The views of a scene show one set of named points, each view turned or mirrored, shifted and resized as a whole, with a little noise and some points left out.

Scene 1
View 1
Pasok: [ 19 -12 -14   2 -18  20  -6 -18  -8  18 -20  12 -11 -12  26   8 -25 -17
   8  -2  10  -5  14 -21 -27  15 -12  18  18 -15 -35   6  -3  25 -11 -24
   3 -28  -5  -7  23  -1  17 -42  -2  -9]
vev: [ 10  -6  -4  -7 -13  10  13  -2  -8  20 -12  10 -14 -13   2  10  -4  -5
   9 -12  -5  -4   1  -1   1   1   3   4   7  -7 -18  10   2   8  -4 -11
   3 -12  -9 -13  10  -8   6 -19  -1  -1]
Rif: [ 14  -6  -3   5 -11  19  15  -2   9  15  -8   5 -18 -14  11   5  -1  -9
  14  -2   0   0  -4 -14  -6   4  -7  11  -6  -2 -15  12  -7  16   8 -20
  12 -19   3 -11  -3 -13   8 -14 -15  -9]
fer: [ 21  -6  -5   5 -16  25   5 -14   0  25 -18  13 -19 -16  35  13 -15  -5
   4  13  11 -15   6 -10 -11  17  -8  15  -5  -8 -27   8  -5  21  -2 -23
  -2 -26  -2  -3  17 -16  12 -27 -16 -13]
Ver: [  5  -6  -7  -3  -2  21   3  -6  -2  19 -13   6 -22   0  -4   8  -4 -26
   4  -2   6   7 -14 -11 -13   8  -1  15  10 -14 -12   6  -7   4  -8 -13
  16 -13   4   0   3  -7   5 -23  -1  -2]
sekek: [  9   2  -1   4 -10  22  21   4  11  20  -6   7 -21 -12  10   9   8  -2
  12   2   4  -4 -11 -11   5   7  -3  10 -15   2 -11  12  -8  13  13 -21
  12 -21   6 -10  -8 -18   0 -11 -21  -9]
posus: [  0  10  -2  -6  -6  25  15   2   0  32 -16  13 -28   0   6  18   7  -5
  -6  17  13 -10 -20  -5   8  18  11  13  -7  -9 -13   8  -4   0   2 -21
   6 -21   5   4  -1 -18 -12 -21 -14  -1]
Vuti: [  6 -13  -9 -15  -7   8  -4 -12 -20  22 -18   9 -16  -4  -7  12 -13 -24
   0 -12  -3   3  -1   2 -13  -2   7   6  22 -23 -20   7   2   1 -21  -1
   6  -4 -11  -3  22  -2  12 -27  14   4]
Mis: [  4  -7 -10  -2  -9  11  12   2   2   7  -6   1 -13  -8 -15   2   2 -19
  17 -22  -6  14  -6 -15 -12  -4  -2   7  13  -5 -11  12  -3  10   1 -12
  21 -14   1 -17  -4   2   8 -18   1  -2]
luga: [  9   0  -2 -10 -10  17  11  -5 -10  32 -18  14 -21 -11   7  17  -3  -1
  -3   5   4 -13  -4   5   8   9   9   5   2 -10 -19   9   2   4  -6 -12
  -4 -14  -8  -3  12 -16  -2 -19  -5   0]
vope: [ 11  -2  -2   1 -15  13  21   3   5  15  -5   6 -14 -17  -1   5   4  -2
  15 -12  -4   1  -5  -8   3   1  -3   4  -5   3 -13  14  -2  14  10 -15
  11 -16  -1 -17  -3 -10   5 -11 -13  -5]
buv: [  9  -4  -4 -12  -9  17   1 -12 -17  32 -21  15 -19  -8   9  18  -9  -9
  -7   6   6 -11  -1   4   0  10  10   8  11 -18 -22   6   2   4 -14  -8
  -4 -14 -11   4  22 -11   3 -28   2   1]
veb: [  2   6 -10  -5 -15  18   9   1  -5  24 -18  12 -17  -4   5  14  -3  -5
   1   1  13  -5  -6 -14   0  16   4  13  10  -6 -24   7   0  10  -2 -27
   3 -26  -2  -6   6  -4  -6 -36  -7  -2]
Boz: [  6   0  -7  -2 -11  18  11   1   1  18 -11   7 -18  -7   3   9  -2 -10
   8  -6   7   1  -7 -14  -5   9  -2  11   4  -3 -16  10  -4  13   2 -20
  12 -21   0  -9   0  -5   2 -24  -7  -4]
kufa: [ 11 -17   0   1   0  19   9  -8   4  13  -6   1 -24  -8  -7   4   0 -30
  12  -5  -8  10 -13  -3 -11  -4  -3   8  -2 -15  -4  10  -9   3  -3   3
  22  -3   1  -4  -2 -16  17   2  -5  -2]
Nipe: [  6 -10  -4   6   0  28   5  -6   8  15  -9   1 -26   0   0   6  -1 -31
  10   4   6  10 -18 -16 -18   8  -7  16   1 -13  -9   7 -13   8   1 -11
  24 -17   9   1  -5 -12  11 -13  -9  -6]
Zeruz: [  6  -4  -1   2  -3  19  16   1   8  16  -3   2 -22  -8  -7   5   7 -18
  13  -5  -3   8 -16  -8  -3   1  -2  11  -4  -4  -3  12  -8   6   8 -11
  22 -13   6  -9 -11 -14   4  -3 -11  -3]
View 2
Zeruz: [  6   4   0  -2 -12  -9  -3  -9   5   6  -2  16  -1   0  -3   0   1 -10
   2 -15   4   2   4   6  -7  -2   0  -7   3  13  -6   1   2   5  -3  11
  -2   1  -4  13  -9  -8  -3  -9   4   3]
Mis: [  3  12  -4  -9 -13  -1  -2  -9   7   0   4   8   2 -11  -9  -3  -1 -15
   1 -14   1   6  11  13 -10  -6  -6   0  -3  13  -3   5  11  -7  11   6
  -3   4   2  10  -7 -10 -17  -3   0  18]
buv: [ 14  -5 -11 -17  15   1  -1  -9  16 -15  18  -1 -11  -9  -2 -11 -14  -3
   5  -9  -4  17 -10  -9  -7   3   0  16 -16  -6   5   1  -3   3   8   7
  -1   7   1   9 -13   2   1   6  25  -3]
sekek: [ 10  -1  -1  -2  -6  -2  -2 -14   2  10   1   7  -9   6   4  -8  -3 -11
   2  -8   8   3   0   2  -7   7   1   0   3   4  -3  -9   5  12  -7  13
   0 -10 -12  28 -10 -16   6 -15   7   1]
kufa: [  4   4   2  -3  -4 -10   4  -8   2   0  -1  21   6  -5 -11   4   3  -7
   0 -22   1   7  10  -5  -4  -5   0  -5  -5  17  -9  12   2   9   5   8
  -7   7  -1   6  -9   3  -5   1   4  -3]
Pasok: [  7  16 -11 -14  10   8  -1 -22  -3 -22   9  -5 -10 -17   0 -12 -24  -7
 -11  -4   1  25  11   3   8   5 -13  31 -26  -9   0   0  13  -8  23  14
  -1  -2 -10  17 -10   7  10   7  11  10]
Vuti: [ 10   4 -10 -19   9  -2   1  -5  17 -18  15   5   0 -18 -12  -6  -8  -4
   2 -15  -6  18  -3  -5  -7  -8  -2  12 -19   3   0  13   3  -7  20   3
  -4  15   8  -3 -11  10 -11  15  17   7]
posus: [ 13 -11  -5  -6  -3  -5  -7 -10  16  -3  15   6 -16   7   9  -4 -10  -3
   7  -8   1   3 -15  -1  -7  10   1   2   3   1   1  -9 -11   7 -13  11
  10  -1  -3  14 -15 -12  11 -11  22  -7]
fer: [ 12   0  -8  -8  11   7  -1 -19   1  -7   7  -3 -15  -4   5 -14 -20  -7
  -3  -3   3  18  -1  -6   1   9  -2  19 -15  -9   3  -8   6  10   5  14
  -1  -9 -15  26 -12  -5  14  -3  18  -2]
Rif: [  9   6  -3  -3  -4   0  -1 -15  -2   5  -2   7  -6  -3  -2  -7  -7 -12
  -3  -8   7  10   8   2  -4   3  -2   4  -5   4  -3  -4  10   9   3  13
  -3  -6 -12  24 -10  -9   2  -8   4   4]
vope: [  9   4  -2  -6  -5   2   0 -10   3   9  -1   4  -5  -5  -5 -12   0 -15
   3 -10   4   6   3   3 -14  -1   3  -1  -2   6   1  -5  10   8   2   9
  -7  -5  -8  25  -8 -16  -9 -10   4   8]
Ver: [  4   6  -5  -8  -6  -8  -4 -10   8 -11   9  13  -4  -5  -3   2 -10  -5
   0 -12   1   8   3   5  -1   0  -7   5  -7   9  -5   5   0  -6   6  11
   5   6   2   4 -10   2   2   1  10   5]
luga: [ 16  -9  -8 -13  11   1   0  -7  16  -4  14  -1 -12  -6  -1 -12  -8  -6
   7  -9  -2  12 -13  -9 -11   4   5   7  -9  -3   4  -3  -3   9   0   7
   0   3  -2  14 -12  -5   1  -1  23  -3]
veb: [  9   1 -10 -13  -2   5  -8 -14  14  -8  14  -4 -15  -5   6 -10 -15  -9
   1  -2   2   9  -8   9  -5   6  -6  14  -6  -4   3  -9   1  -4   3  11
   8  -1  -1  17 -13 -12   5  -5  16   9]
Nipe: [  1   7   1   0 -13 -12  -2 -15   1  -7   2  20  -1   1  -1   8  -7  -6
  -5 -16   3   6  10   6   4   1  -9   3  -4  14 -10   6   0  -1   2  15
   4   1  -4   7 -11   3   9  -4   5   0]
Boz: [  6   6  -5  -9  -5   0  -4 -13   7  -3   8   2  -9  -5  -1  -7 -10 -11
   0  -8   4   8   3   7  -5   2  -5   6  -5   2   0  -4   4  -2   5  10
   4  -2  -3  17 -10 -10  -3  -5   9  11]
vev: [ 12   1  -8 -14   6   2   1  -9   9   0   7  -1  -6 -12  -8 -13  -4 -11
   4 -10   0  14  -1  -1 -13  -2   2   7 -12   2   3   0   7   4  10   6
  -5   3  -2  15  -9  -8 -11   1  11   8]
View 3
Nipe: [ -6 -11  12  -6   5  18 -12  15   0  -2  -3  32  -1  10  15  23  21  -6
  -8  -8   5  21  15  -7   6  14  -9   0 -11   7  -9  -1 -30  -1  -1   2
  -6  41  -2   5  -5  -6  15   5   0  -1]
Vuti: [-29  11  20 -32  21  12  -7  20  -9   3  15   9   9 -12  10  55  13  10
  -7  29 -14  -4  12 -15  13  12 -31  25 -30  -2   5   9  -2  -7  11 -25
 -18  36  11 -27   5   3  22  13   1 -17]
veb: [ -6   5  15 -27  16  -1   2   7 -10 -16  14  -3   1   3   4  41  31  -1
  -3  13 -14  -5  11  -3  -2  10  14   0 -25  -4  10  33 -30  23   0  -9
 -10  26  23  -9 -12  -8  -5  -6 -19 -34]
Pasok: [ -8 -24  34 -21   2 -15  12  -7  31 -11  37  21   9   0 -12  52   0  12
  20   1 -15   6  19 -10  19  14   4   4 -36 -26  -8  22 -23  16  21 -19
 -15  51  26 -19 -27 -22  11   4 -15 -24]
luga: [-16   6  12 -23   7   6  -2  19  -5 -16   3  -2   5   3  18  37  13   1
  -2  25 -12  -1  15 -11   6  -3  -5   6 -20  -3  12  24 -11  10  -6 -27
 -18   8  19 -29  -6   7  12   0  -7 -31]
kufa: [-14  -1  12 -13   2  18 -16  26 -10  -5 -11  27   4  12  26  28   3  -4
  -8   4  -2  14  16 -12   7   0 -25  11  -6   9 -10  -5 -12 -14  -2  -7
 -13  29  -5 -17   3   6  34  10  10  -3]
Ver: [-14   1  17 -18  15  14  -8  15  -8   0   5  18   0   0   8  34  23  -1
 -10   7  -4  10  14 -10   6  15 -12  10 -19   2   0   8 -22   1   3  -5
 -12  38   5   0  -2  -4  10   4  -3 -12]
vev: [-14  12  18 -27   8  -2  -2  18 -15 -14   6   1   6   5  16  48   0   2
   3  16 -21  -4  11 -10   2  -3  -5  10 -19  -2   1  20  -6   6   5 -15
 -19  18  13 -31  -2  -1  23   3  -4 -27]
vope: [  0  14  12 -22   0  -6  -5  21 -30 -25  -6   2  -2  23  25  38  -3 -11
   3  -1 -18   2  10  -1 -12 -10   9  -3  -7   6  -6  19 -13   9   1   4
 -14  13   3 -20  -5  -7  25  -5  -3 -22]
Rif: [  3  -4  13 -13  -5  -4  -3  14  -7 -23  -1  14   0  22  19  31   0 -11
   6  -6 -11   8  15  -2  -3  -5  10  -6 -10  -1  -8  17 -20   7  -1   1
 -15  22   5 -14 -14 -11  21  -2  -5 -19]
buv: [-22  -1  15 -26  15  10  -1  14  11  -9  14  -1   9 -12   8  43  21   8
  -1  35  -9  -2  16 -14  15   6 -10  14 -30  -9  14  28 -14  13  -2 -36
 -17  17  27 -28  -9  10   4   1 -10 -33]
Zeruz: [ -5   8   8 -15   4  11 -16  24 -25 -14 -14  15  -4  20  27  24  13 -14
 -10  -4  -6  10  13  -2  -6  -1  -2   2  -1  13  -5   5 -18  -1  -5   5
  -9  23  -5  -6   2  -2  23   0   2 -11]
Boz: [ -6   5  16 -21  10  -1  -1  13 -13 -13   6   7  -1  11  12  38  16  -4
  -1   3 -13   3  11  -4  -5   5   7   4 -17   1   1  20 -22  12   4  -1
 -12  30  10 -11  -8 -11  10  -2  -9 -23]
Mis: [ -8  17  20 -27  13  -2  -9  17 -35  -3   4  14  -1  11  17  51   4  -6
  -4  -5 -22   2   8  -4  -9  10  -7  11 -12  11 -10   7 -11  -3  15  11
 -16  43  -4 -10   5 -18  29   5   1 -10]
View 4
vev: [-19  14  -2  19  23  13 -20  16   7 -11 -45 -33  -8 -27  -5  11 -17 -34
  29  -4  -8 -10  11  -3  21 -10  24  14  23   9  -7  15 -20  13   8 -13
  -8 -10   9   3 -15  -9   5  12   7 -15]
posus: [  2  -6 -12   9  15  12  -2  38 -37  11 -32  -7  -8   2  15  -4   2 -25
  38  -7   8 -29  -1   8  14 -14   8   9  23  18 -13  26 -14  12   2 -24
 -39 -24 -25 -19 -38  26 -16  10 -30 -23]
kufa: [-20  33  18  -6  25 -10 -12  26  -2 -25 -19 -22  -7 -18  -5   0 -13 -19
  16 -12 -16 -17  -4  27  21 -11  16  -3  -4  -7  40   6  -2  25  30   9
 -29 -30  14  -5 -15 -16  11  12   4  -6]
Zeruz: [-10  16   9 -23  20  -3  -8  31 -10 -19 -29 -15 -14 -13   9   7  -3 -26
  35 -13  -9 -15  12  37  30 -21   9  -5   9  13  21   2 -11  10  20  -1
 -31 -33  -4  -7 -13  -5   7   4 -10  -5]
Ver: [ -3  39   4  11  28   6 -12  24 -27 -14 -28 -13   6 -22   4  -6 -13 -24
   7  -1  -1 -24   1  10  16 -31   7   1  19  15  21   3  -6  25  16 -10
 -19 -17  -4  -4 -14 -12  -2  13  -3 -20]
fer: [ -2  16  -3  35   7  -2  11  20 -20   7 -29 -36 -33 -15   6  10  -3  -7
  31  21  18 -17  24 -27 -14 -13  13  28  41  17 -16  13 -23  -1   0 -26
  -5 -18  -2  -2 -30  13  12  10   2 -14]
vope: [-14   5   4 -14  12   5 -14  25   8 -10 -41 -30 -25 -19   3  23  -2 -34
  47  -7  -9  -4  24  19  30 -16  18   7  24  17  -3   7 -24  -4   8 -11
 -17 -24   3   2 -12  -1  16   4  -1  -4]
Rif: [ -6  18   7  -4  12  -8   3  20  -6 -11 -29 -31 -27 -17   8  17   0 -17
  38   4   2 -11  28  16  11 -22   9  12  27  19   9   0 -19  -5  10  -9
 -16 -29   2   3 -17  -1  21   5   0  -3]
Nipe: [  1  40  13  -7  19 -11   5  25 -32 -17 -16 -13  -7 -14  14  -3  -4 -14
  11  -2   3 -22   5  23  12 -36   1  -4  15  17  39  -4   1  18  21  -5
 -29 -30  -4  -7 -15  -6   9   6  -8  -8]
sekek: [ -6  -4   0 -19   4  -5   2  32 -16  -5 -29 -25 -33  -7  16  18   6 -22
  51  -2   3 -14  25  22  16 -19  11   7  23  19   0   9 -23  -9  12 -11
 -28 -31 -10  -6 -23  17  13  -1 -17  -1]
Boz: [ -2  25  -3   4  21   8  -9  22 -17  -6 -37 -24 -12 -25  10   9  -6 -33
  29   2   1 -16  20   9  20 -29   8   5  30  26   3   2 -19   6   5 -20
 -13 -19  -8   0 -12  -4   5   5  -4 -15]
Mis: [-12  35   6 -10  29   6 -23  18   0 -25 -40 -29  -1 -35   2  12 -14 -45
  23  -9 -15 -10  20  26  43 -34  13  -5  23  22  18 -12 -19   7  16  -7
  -9 -17   5  10   5 -30   8   7   6 -12]
Pasok: [  5  57   2  58  12 -12  17   5 -28  -3 -24 -45 -24 -39   5   7 -11  -9
   0  41  25 -13  34 -42 -24 -39   4  37  60  31   4 -14 -19   4   0 -33
  20  -8   9  13 -11 -15  24  14  26 -23]
buv: [-11  18  -9  52  26  15 -11  20 -13   5 -38 -24  -1 -19  -5  -7 -17 -24
  12   9   4 -25 -10 -31   2  -2  20  24  26   4 -14  26 -12  32   1 -25
 -13  -4  -1  -6 -31   2 -11  22   6 -33]
luga: [-14   1  -9  34  21  14 -13  24  -7   6 -40 -23 -10 -12  -3  -1 -13 -26
  28   0   2 -20  -3 -16   9   0  20  19  23   7 -15  35 -19  21   1 -21
 -21 -12  -4  -9 -35  12  -9  15  -5 -25]
View 5
Pasok: [-59   8  -8   1  23  16  39  14 -12   5   2 -21  18  -1  51  24  -4 -50
  12 -12  -7 -12  13   5  -6 -31 -28 -25   9   5  30 -60  37   4  18  20
 -66  20  62  16   1 -14 -42  13  -2 -60]
sekek: [  0   1  -3   1  -1   8  30  -7 -23   3  -3  -5   0  34  22  29 -16  -1
  21  17  -3   9  26 -15   0 -25 -23   9   3  27 -10 -16   9   5   6  15
   3   8   2  11  11  22   8  33 -10 -22]
kufa: [ 13 -17  -4 -16  -5  34  -6   0  -8   2   8  27   1  -1  56   6 -29 -12
  38  -4  -3 -11   0  -8  -6  -7 -17   7  10  -4 -12  -7  23  10  -9  11
   3  43  17  -9   0  -5  -6  -8  -9 -27]
vev: [  2   5   8  -8  13  21  14   3   3   1  -6  -9  -6  11  45   6 -11 -21
  29  -6 -29   3  36 -17  -2 -23 -13  -6  12  16  13 -39  22   2   9 -10
 -14  31  27  11   1 -15 -21  10 -22 -19]
veb: [-33  -3   0   3  22   1  26   3  -1   1  -9 -14 -20  31  32  10 -11  -8
  12  -2 -15   8  35 -19  -8 -31 -21  -6  10  45  33 -43  15   0  13  -6
 -32   0  32   2  12   0  -9  21  -7 -36]
vope: [  9  10  -3   2   6  16  19  -6 -11  -1   5  -8  -3  23  33  18  -9 -11
  30   8 -13   9  40 -21  -1 -18 -20   1  11  15  -9 -31  18   5  15   0
   6  22   3  13  -2  17  -5  22 -12 -13]
buv: [-20  -6  21 -18  14  15  19  11   6  13 -21  -1  -8   7  45   0 -20 -18
  17  -9 -37   2  22 -12  -5 -28  -6  -9   1  35  43 -28  17   2  -1  -9
 -45  24  51   5  16 -41 -19  18 -29 -35]
luga: [ -7  -3  24 -16   9  14  22   6   2  13 -24  -6  -8  14  37   4 -20  -6
  19   0 -39   9  30 -20  -5 -30  -7   0  -2  40  32 -21   8   2  -5 -10
 -23  18  34   9  16 -29  -8  28 -27 -23]
Rif: [ -9   3  -6  -2   4  15  26  -1 -20   2   6  -6   8  20  35  28 -13 -16
  24   7  -4   1  24 -10  -2 -21 -26   1   6  10  -7 -29  19   6   9  18
  -6  19  15  14   4  17  -9  21  -7 -26]
posus: [-14 -14  13 -10   0   1  26  -1 -11   9 -18   6 -21  35  31   9 -28  17
   8  14 -15  13  23 -19  -7 -27 -17  13  -4  59  26  -3  -2   5  -7   0
 -20  -4  20  -8  28  -8  16  28 -14 -30]
Zeruz: [  9 -13 -10  -5  -1  17   6  -5 -14  -3   8  14  -9  20  42  12 -24   3
  28   4   4   4  18 -17  -6 -12 -22   7  13  14 -10 -12  15   9   0   7
  11  23   2  -8   3  18   4   5  -6 -22]
Vuti: [-14 -13  11 -18  23  29  -7   8  20  -1  -5  11 -11  -9  69 -18 -19 -27
  26 -28 -36  -9  17 -15 -12 -14  -3 -16  19  14  36 -41  31   0   1 -18
 -37  40  57  -9   0 -43 -32 -14 -19 -35]
fer: [-30  14   8  -7   9   9  48   7 -20  14 -16 -18  13  21  27  35  -9 -22
  11   8 -18   2  22  -2   0 -40 -19  -4 -14  26  23 -31  15   2   5  19
 -43  10  39  25  15 -11 -19  41 -18 -41]
View 6
posus: [ 25 -23 -22  -3  29  10 -16 -23  -3  -3 -16  28   2   1  16  15 -18 -28
   6  -1   6  27  -9 -20  14  -3 -22  22   5  -9 -27  -5 -23  21   9  -1
 -26  -3  -3   1   9 -14  -7  -7 -19 -12]
Boz: [ 20  -4  -5   6  12  11  -2 -17  -3  10 -15  27 -10   8   9  20  -8 -19
  -1  -4  10  12  -8 -12  32  -9  -6  16  16  -5 -13 -15 -18  17  18  -4
 -22   9  16   1  -3   1  -3   3   2 -19]
Pasok: [ 27  -7  21 -14  18   5  14  -3   5   9   7  31 -38  21  -3  45  -5 -19
  17  19  -2   9 -25   0  76  -8  -9  30  38  27 -16 -32 -42   6  37  24
  -9   8  29  14 -13  19  22  28  18 -31]
vope: [  8  15 -11  18   9   7 -14 -23  -8  17 -41  18  -4  -2  13  16  -9 -18
 -19 -19  14  22  -5 -18  14 -12  -6  26  10 -17  -3 -11 -19  29  22  -5
 -10  20  17  -2  -3   2  -3   9   5 -14]
Vuti: [ 18  -6  17 -28 -19  36 -35 -45  30  11   6  21 -42  26 -12  13  -6 -12
  41  -3   2   4 -11 -13  54   7   8  15  25  -7 -18 -15 -13   6  43  11
 -15  29   7  19   7   0   3   3  29  -5]
Rif: [ 18  13  -3  20  13   2  -7 -14  -9  12 -39  24  -5  -1  12  19 -17 -20
 -13  -1  11  21  -2 -12  26 -10  -8  31  15   0  -3 -14 -31  20  20   4
  -6  13  14   5  -7   7   7   6  -2 -26]
sekek: [ 19   3 -18  19  26  -2 -10 -15 -15   9 -42  24   5  -9  20  16 -19 -25
 -19  -4  10  28   1 -17  10 -11 -18  31   6  -9  -7 -10 -29  26  11  -2
 -11   4   7   1  -1  -4  -2   2 -16 -20]
vev: [ 10   4  -3  -8   0  18 -24 -33   5  15 -17  20 -23  15   8  19  -5 -17
   5 -19   9  16 -14 -20  29  -7  -2  28  14 -13 -10 -15 -19  24  36   6
 -11  28  14   5   5   2  -4  13  14  -7]
veb: [ 21 -27 -13  -9  26  14   1 -16   0   9   5  32 -11  14  11  26  -1 -23
   6  -6   5  14 -22 -13  36 -13 -18  12  14  -4 -27 -15 -21  20  18  -1
 -31   2  18  -3   3  -5  -9   9   1 -15]
Ver: [ 29  -6   8   3  -1  25 -18 -26  11   3 -13  29 -13   5  -5  11 -17 -13
  20   7   8  10   3  -3  40   1   6   8  17   1 -13 -10 -18  -2  18   1
 -22   7   2  10   0   1   0 -15   1 -20]
kufa: [ 25  23  13  15 -17  21 -36 -37  11   3 -44  17 -14  -4  -1   3 -33  -9
  12   3   9  18  18  -9  29   6   9  25  12  -8   3 -10 -18   5  22   5
   2  22 -10  16  -1   0   7 -18   2 -18]
Mis: [ 11  15   6  23 -17  25  -9 -23   6  23 -28  23 -10   2  -3   9  -7  -6
  -1 -14  17   1   6  -5  36  -9  16   1  18 -16   3 -16  -6  10  27 -11
 -21  23  18  -1 -10   8  -6  -2  17 -19]
buv: [ 22 -22  -1 -35  13  18 -30 -35  13   3   9  24 -32  25   8  25 -11 -26
  31  -2  -2  17 -24 -21  38   4 -16  32  18   0 -29 -11 -27  20  35  17
 -16  16   2  17  15  -7   1   9   8  -2]
luga: [ 18 -19 -11 -25  20  13 -30 -36   5   3  -7  21 -22  17  16  19  -9 -30
  16 -10   1  26 -21 -28  20   2 -20  36  10  -9 -27  -4 -26  28  27  11
 -15  16   1  12  16 -11  -2   9   2   1]
Nipe: [ 34   5  10  21   2  19 -14 -17   4  -1 -30  29  -2  -9  -2   7 -31 -14
  11  18   6  16  16   0  37  -1   2  16  15   5  -5 -12 -23  -5   9   2
 -12   0  -5  12  -7   2   8 -23 -11 -31]
fer: [ 26 -12  -4 -12  41  -7  -6 -11  -8   3  -9  22 -21  14  17  38 -16 -33
   2  10  -1  27 -24 -17  39  -7 -30  45  22  11 -21 -18 -48  25  24  19
  -5   6  18  13   3   2  11  25  -5 -19]
Zeruz: [ 21  13  -3  25  -2  16 -23 -26   0   8 -42  23   4 -11   9   3 -23 -13
  -4  -7  14  18  15 -10  17  -2   2  16   6 -14  -1  -7 -18  13  12  -7
 -13  13  -1   3  -2  -5  -4 -15  -6 -20]

In a view up to two points have been moved. Name them for each view, in the order of its rows, or write none.
view 1 => fer
view 2 => none
view 3 => Vuti, luga
view 4 => Pasok
view 5 => none
view 6 => posus
